Each scene shows the same named points in several views. A view is turned or mirrored, and shifted as a whole, has a little noise and may leave points out.

Scene 1
View 1
j111: [ 41 -17   5  24  29 -33  36  15  17  -3   0  10   0  10 -37 -14  80 -26
  12  38  32 -31  17  19 -20]
j613: [  6 -18   5  19   0 -19  43  34   9 -24 -11 -12 -15   9  -5   5  36  -5
  25   6  16 -17   0  -3 -28]
j767: [ -8 -17  21   8 -18 -17  27  22   7 -20 -26  -2 -32   7   8  15  30   9
  33  13  16   7 -15  -5   0]
j511: [ -7  -4  28  17  -7 -43  29  15  13 -23 -36  12 -31  -5   9  30  32   1
  40  10  29   7 -27  -3  -7]
j931: [-36 -43   0  -6 -51  37  34  51 -19 -40  -6 -49 -33  24  26  -2   0  40
  36  -7 -20   7  -4 -36  -9]
j457: [-16 -21   5 -19 -21   3  18  19  -2 -12 -16   6 -20   2  15  12  13  22
  15   7  16 -16 -10  -1  11]
j419: [-37 -15 -30 -29 -52  34  32  41 -10 -22  -1 -11 -12   5  45  24 -35  35
   1 -35   4 -43 -26 -21 -16]
j434: [  2 -22  12  -7  10 -19  31  25   0 -11 -21  -5 -13   4 -10 -20  40   1
  25  24  20  -9  18  13  -8]
j156: [ -5 -30  57  18 -10  -3  45  19  18 -22 -37  -5 -49  -4  -5   3  44  17
  47  22   3  30   0 -14   6]
j198: [  1 -15  19  -2  10 -17  34  22  11 -13 -28  11 -16  -5  -8  -7  33   0
  22  16  23 -17  11  12  -8]
j816: [ 24 -18  -6  -2   7  38  64  26  37   2  13  32  12 -14 -12  -1  24   1
 -30 -17  21 -89   7 -12 -36]
j967: [ -5 -40 -31 -16 -51  65  35  45  -3 -20  36 -20  -4  24  17   2   7  32
 -17 -16 -11 -55  -9 -33 -18]
j378: [  6 -18 -18   4  -7  23  56  40  11 -20   7  -3   8   3   3   7  11   2
  -5 -22  15 -64  -3 -14 -41]
j406: [ 27 -21  28  -6  40 -13  36  12  23  12 -23  27  -4 -17 -34 -32  60  -8
   6  34  32 -31  34  29  -8]
j147: [ 34 -28 -10  25   9   8  48  34  15 -14  20  -9   4  20 -27 -14  65 -10
   6  13  11 -44  12  -6 -33]
j696: [-11 -31  20 -13 -37  15  15  17  -1 -12  -6  -1 -35  10  15   7  29  35
  20  17   2   7 -13 -12  22]
View 2
j406: [ -2  20  84 -33  38 -21  67  13  21  25 -11 -16  19 -12  25  26   3  13
  60  -9  13   6 -31   3  50]
j613: [-15   9  24 -20  25 -16  77  23 -12  40 -18 -17  15   7 -13  -5   4   1
  24  26 -10 -13  -6 -15  12]
j967: [ 13 -19 -54 -74   8   3 106  12 -53  -6 -10   8  -9   1 -44 -27 -12   3
  46  29 -18  23 -39  41 -22]
j457: [  6  -2  14 -24  -9   0  67  11  10 -12 -38  -9   3   1 -22 -12 -17  -6
  20  29 -11   7 -17   9   3]
j198: [ -1  11  44 -14  12 -14  70  19  11  19 -24 -10   7  -2   2   4  -5   2
  32  14  -6  -1 -18  -7  24]
j156: [  3 -22  24  29  12 -19  60  20  -1  14 -40  -8   0   2  -2  35   3 -17
  13 -20  -2 -24   2 -26  -9]
j767: [ -9 -10  28  17   5  -1  54  16  10   5 -37  -6   7   4 -15   7  -4 -17
   5  15 -13  -8  -5 -19   1]
j419: [ 11  -7 -55 -22 -37  14  84   9 -25 -21 -34  18 -15   6 -45 -55 -31 -20
   5  65 -40  16 -28  23 -14]
j511: [-23   2  38  22   8   1  50  16  13  17 -36 -12  14   5 -16   0   0 -15
  -5  29 -16  -8  -1 -28   7]
j111: [-30  19  78 -53  59 -18  70  20   6  47  -6 -35  29  -4  -2  18  17  22
  44   7  14  -2 -13 -10  27]
j434: [  6  11  40 -27  11 -27  76  23   6  22 -29 -25   7   2   0   5  -5   7
  40  11   1 -12 -10  -8  22]
j147: [-20   7  27 -66  57 -14  88  20 -37  46   5 -16  17  -4 -12   7  20  22
  52   9   5   2 -24   3  10]
View 3
j406: [ -7  31  12  29 -34  10 -53  29 -30   5   1 -30  17 -23  11 -17  21 -19
  34   5  -5 -21 -48 -49  23]
j457: [-33 -25 -27  26 -19  -9  -3  11   2 -10  23 -23  19 -28  -1   0  28  22
  -5  35  13  -3   0   0  11]
j816: [-36   8   8  15 -42 -21 -34   6  18  12  43   1  27 -17 -17  22 -51   3
  11 -22 -29  27 -39 -36  19]
j613: [-45   0 -35   5 -43  -2  -1  29 -27  -8  28  -8   2 -17  -1 -15   9  11
  10  30  -5 -31 -10 -36  -9]
j434: [-25  11 -22  13 -28   9 -13  23 -24 -10  12 -26  12 -20  10 -21  29   9
  22  24   4 -23 -20 -27   4]
j967: [-70  -7 -34  -7 -12   0  27 -11  48   1  42  -6  45 -37 -19  35 -27  64
  -6  16 -19  26   8  -1  10]
j419: [-54 -59 -44  20 -15 -31  28 -10  27 -22  63  -1  25 -19 -17  21  -1  60
 -28  28  27  29  27  42 -15]
j111: [-22  28 -16   6 -56   9 -28  47 -31  10   4 -11  -2 -33   7  -3  15 -16
  28  15 -17 -49 -49 -74  30]
j378: [-47  -2 -21   0 -41 -14   0   9   7   0  52  13  17 -15 -12  12 -33  26
   5  -1 -13  13 -18 -20  -5]
j511: [-36 -37 -34  31 -47 -24 -13  38 -38 -14  28 -21 -10 -15  -4 -27  34 -10
 -13  50  14 -36   2 -21  -6]
j767: [-46 -20 -33  22 -32  -7  -1  25 -21 -15  19 -29   7 -19  -2 -18  36   6
  -4  51   6 -28   7 -15  -5]
j931: [-90  -2 -57 -15   0  15  46  -5  15 -20  28 -30  38 -20 -16 -22  16  59
  -9  59 -14  -6  47  17 -34]
j696: [-54 -26 -28  25 -15  -3   1  13  11  -7  11 -43  32 -33 -12  -3  37  24
 -18  52  -1 -13  18  -3  16]
j156: [-61  -3 -25  22 -24   1 -17  23 -34 -15   3 -54  12 -13  -7 -53  43 -14
  -3  60 -12 -33  26 -23 -16]
View 4
j931: [-25  -6  -5  58   6  23 -48 -51  -8   7  38  -2 -47 -26  31   2   6  37
 -16 -18  40  -6 -10  29 -77]
j419: [-23   8  -1  45  17  13 -21 -59 -42  12  39  35 -11 -26   4  39  -7  33
 -28 -45 -23  -2   0  51 -62]
j967: [ 14   4   1  42 -28  28 -23 -74  10   7  16  33 -36 -19   9  37 -15  -1
  10 -31   2   4 -22  23 -92]
j378: [ 13  45   4  17 -32  11  -5 -49 -16  14  16  16  -5  15   8  26 -38 -16
   4   5   5   9   7   0 -73]
j816: [ 29  63  15  14 -65   3  -2 -47  -5   6  11  11  17  24 -15  45 -72 -20
  31   9  -5  19  -2  -3 -72]
j198: [  3  23  16  25 -11  -4 -22 -24 -32   5  49 -46   0  31  -1   9 -39   4
   7  26  26   9  -3 -22 -21]
j406: [ 21  29  27  27 -46  -9 -24 -26 -17  -1  43 -63   6  57 -12   9 -68  -8
  43  56  32  22 -14 -51 -11]
j613: [ 12  27   5  16  -8   9 -21 -15 -27   9  34 -33 -11  22  18   4 -19 -17
  -8  16  35   7   3 -27 -46]
j156: [-19  17  12  46  -3   3 -60  20 -21   1  59 -76 -10   3  13   4 -37  17
  -6  12  65   4  -9 -12 -40]
j147: [ 45  30   9  13 -43  15 -12 -28   6  12  18 -25 -24  25  15  14 -35 -42
  23  24  39  15 -13 -41 -68]
j696: [ -1 -15  13  53   1  11 -45 -22 -21   2  53 -43 -18 -13  -4  31 -24  19
   5 -19  21   6 -23   6 -37]
j511: [ -6  22  10  20  19  -1 -25  19 -52   8  57 -63   4  13   3  17 -25  -1
 -25   3  26   6   7 -17 -19]
View 5
j198: [-11   3 -13 -35   0 -25  -1  19  -4 -11   5 -11  12  12 -11  -5 -11 -21
   3  -5   0 -15 -12  12  32]
j419: [  3   4 -31 -15  -8 -16  -7  10  -1 -30  38  56 -56 -20   1 -27  -8 -36
  51  56   7  52 -79 -40  24]
j613: [ -6   4  -7 -43 -12  -2   9  29   3 -24  26 -22   3   0 -21  -2 -10 -43
  -3  -5 -15  -6 -16   0  29]
j378: [ 15  11  -4 -55  -9  15   5  -1 -22 -20  52  16 -18  15 -16  -2  -9 -48
  28  11 -20  15 -34   7  -7]
j147: [  7 -17   2 -74  -7  29   3  16 -27 -22  37 -26  24  20  -6  13 -14 -44
  -5 -20 -14 -30  -2  14  13]
j406: [-11  -5  -3 -53  15 -21 -15  11 -33   4   4 -21  37  42 -10  10 -18 -13
  -6 -29   2 -43  20  42  24]
j816: [  6  17  -5 -72  -7   7 -11 -26 -46   3  57  30  -8  34 -11   1 -30 -29
  30  -1 -25  -4 -15  31 -29]
j156: [-46 -14 -19   5 -20 -49   5  46  -3   0  12  -8  12 -23 -31  10 -15 -54
 -15 -17  -9  -2  -7   0  63]
j111: [ -7  -6   2 -74  -6  19  -5  17 -17 -14  17 -43  39  23  -7  13 -20 -22
 -18 -36 -15 -51  12  23  23]
j767: [-25  -2 -23 -19 -16 -26  -1  35   5 -14  13  -7   3 -19 -10  -4 -10 -31
  -4  -1  -4  -4 -27 -13  53]
j967: [ 10 -38 -22 -41  -6  27  -4   3 -44 -28  65  58 -32  -7   0   5 -10 -68
  42  30  -5  34 -59 -29   3]
j696: [-35 -33 -34 -10 -12 -23 -17  29 -19 -12  13  30  -4 -24  -1   2 -18 -35
  10   6   8   1 -39 -27  50]
j931: [ -5 -43 -28   7   0 -13  11  44 -15 -36  37  28 -28 -25 -28   6  10 -88
  21  29   5  49 -55 -37  47]
j434: [ -6 -15  -9 -35  11 -16  -1  29 -10 -19   5 -21  16  15 -12   4  -4 -34
   0  -5   8 -14  -9   6  40]
j457: [-15 -13 -27 -24  -2 -19 -13  17  -8 -16  11  17  -7  -3   2  -7 -10 -23
  21  13  10   1 -41 -15  38]
j511: [-34  24 -20 -22 -27 -35   2  31  28 -12   7 -19   1 -25 -14 -17 -18 -15
  -7  -4 -11 -13 -22 -11  51]

In a view up to two points have been moved. Name them for each view, in the order of its rows, or write none.
view 1 => j419
view 2 => j767
view 3 => j931
view 4 => none
view 5 => j147
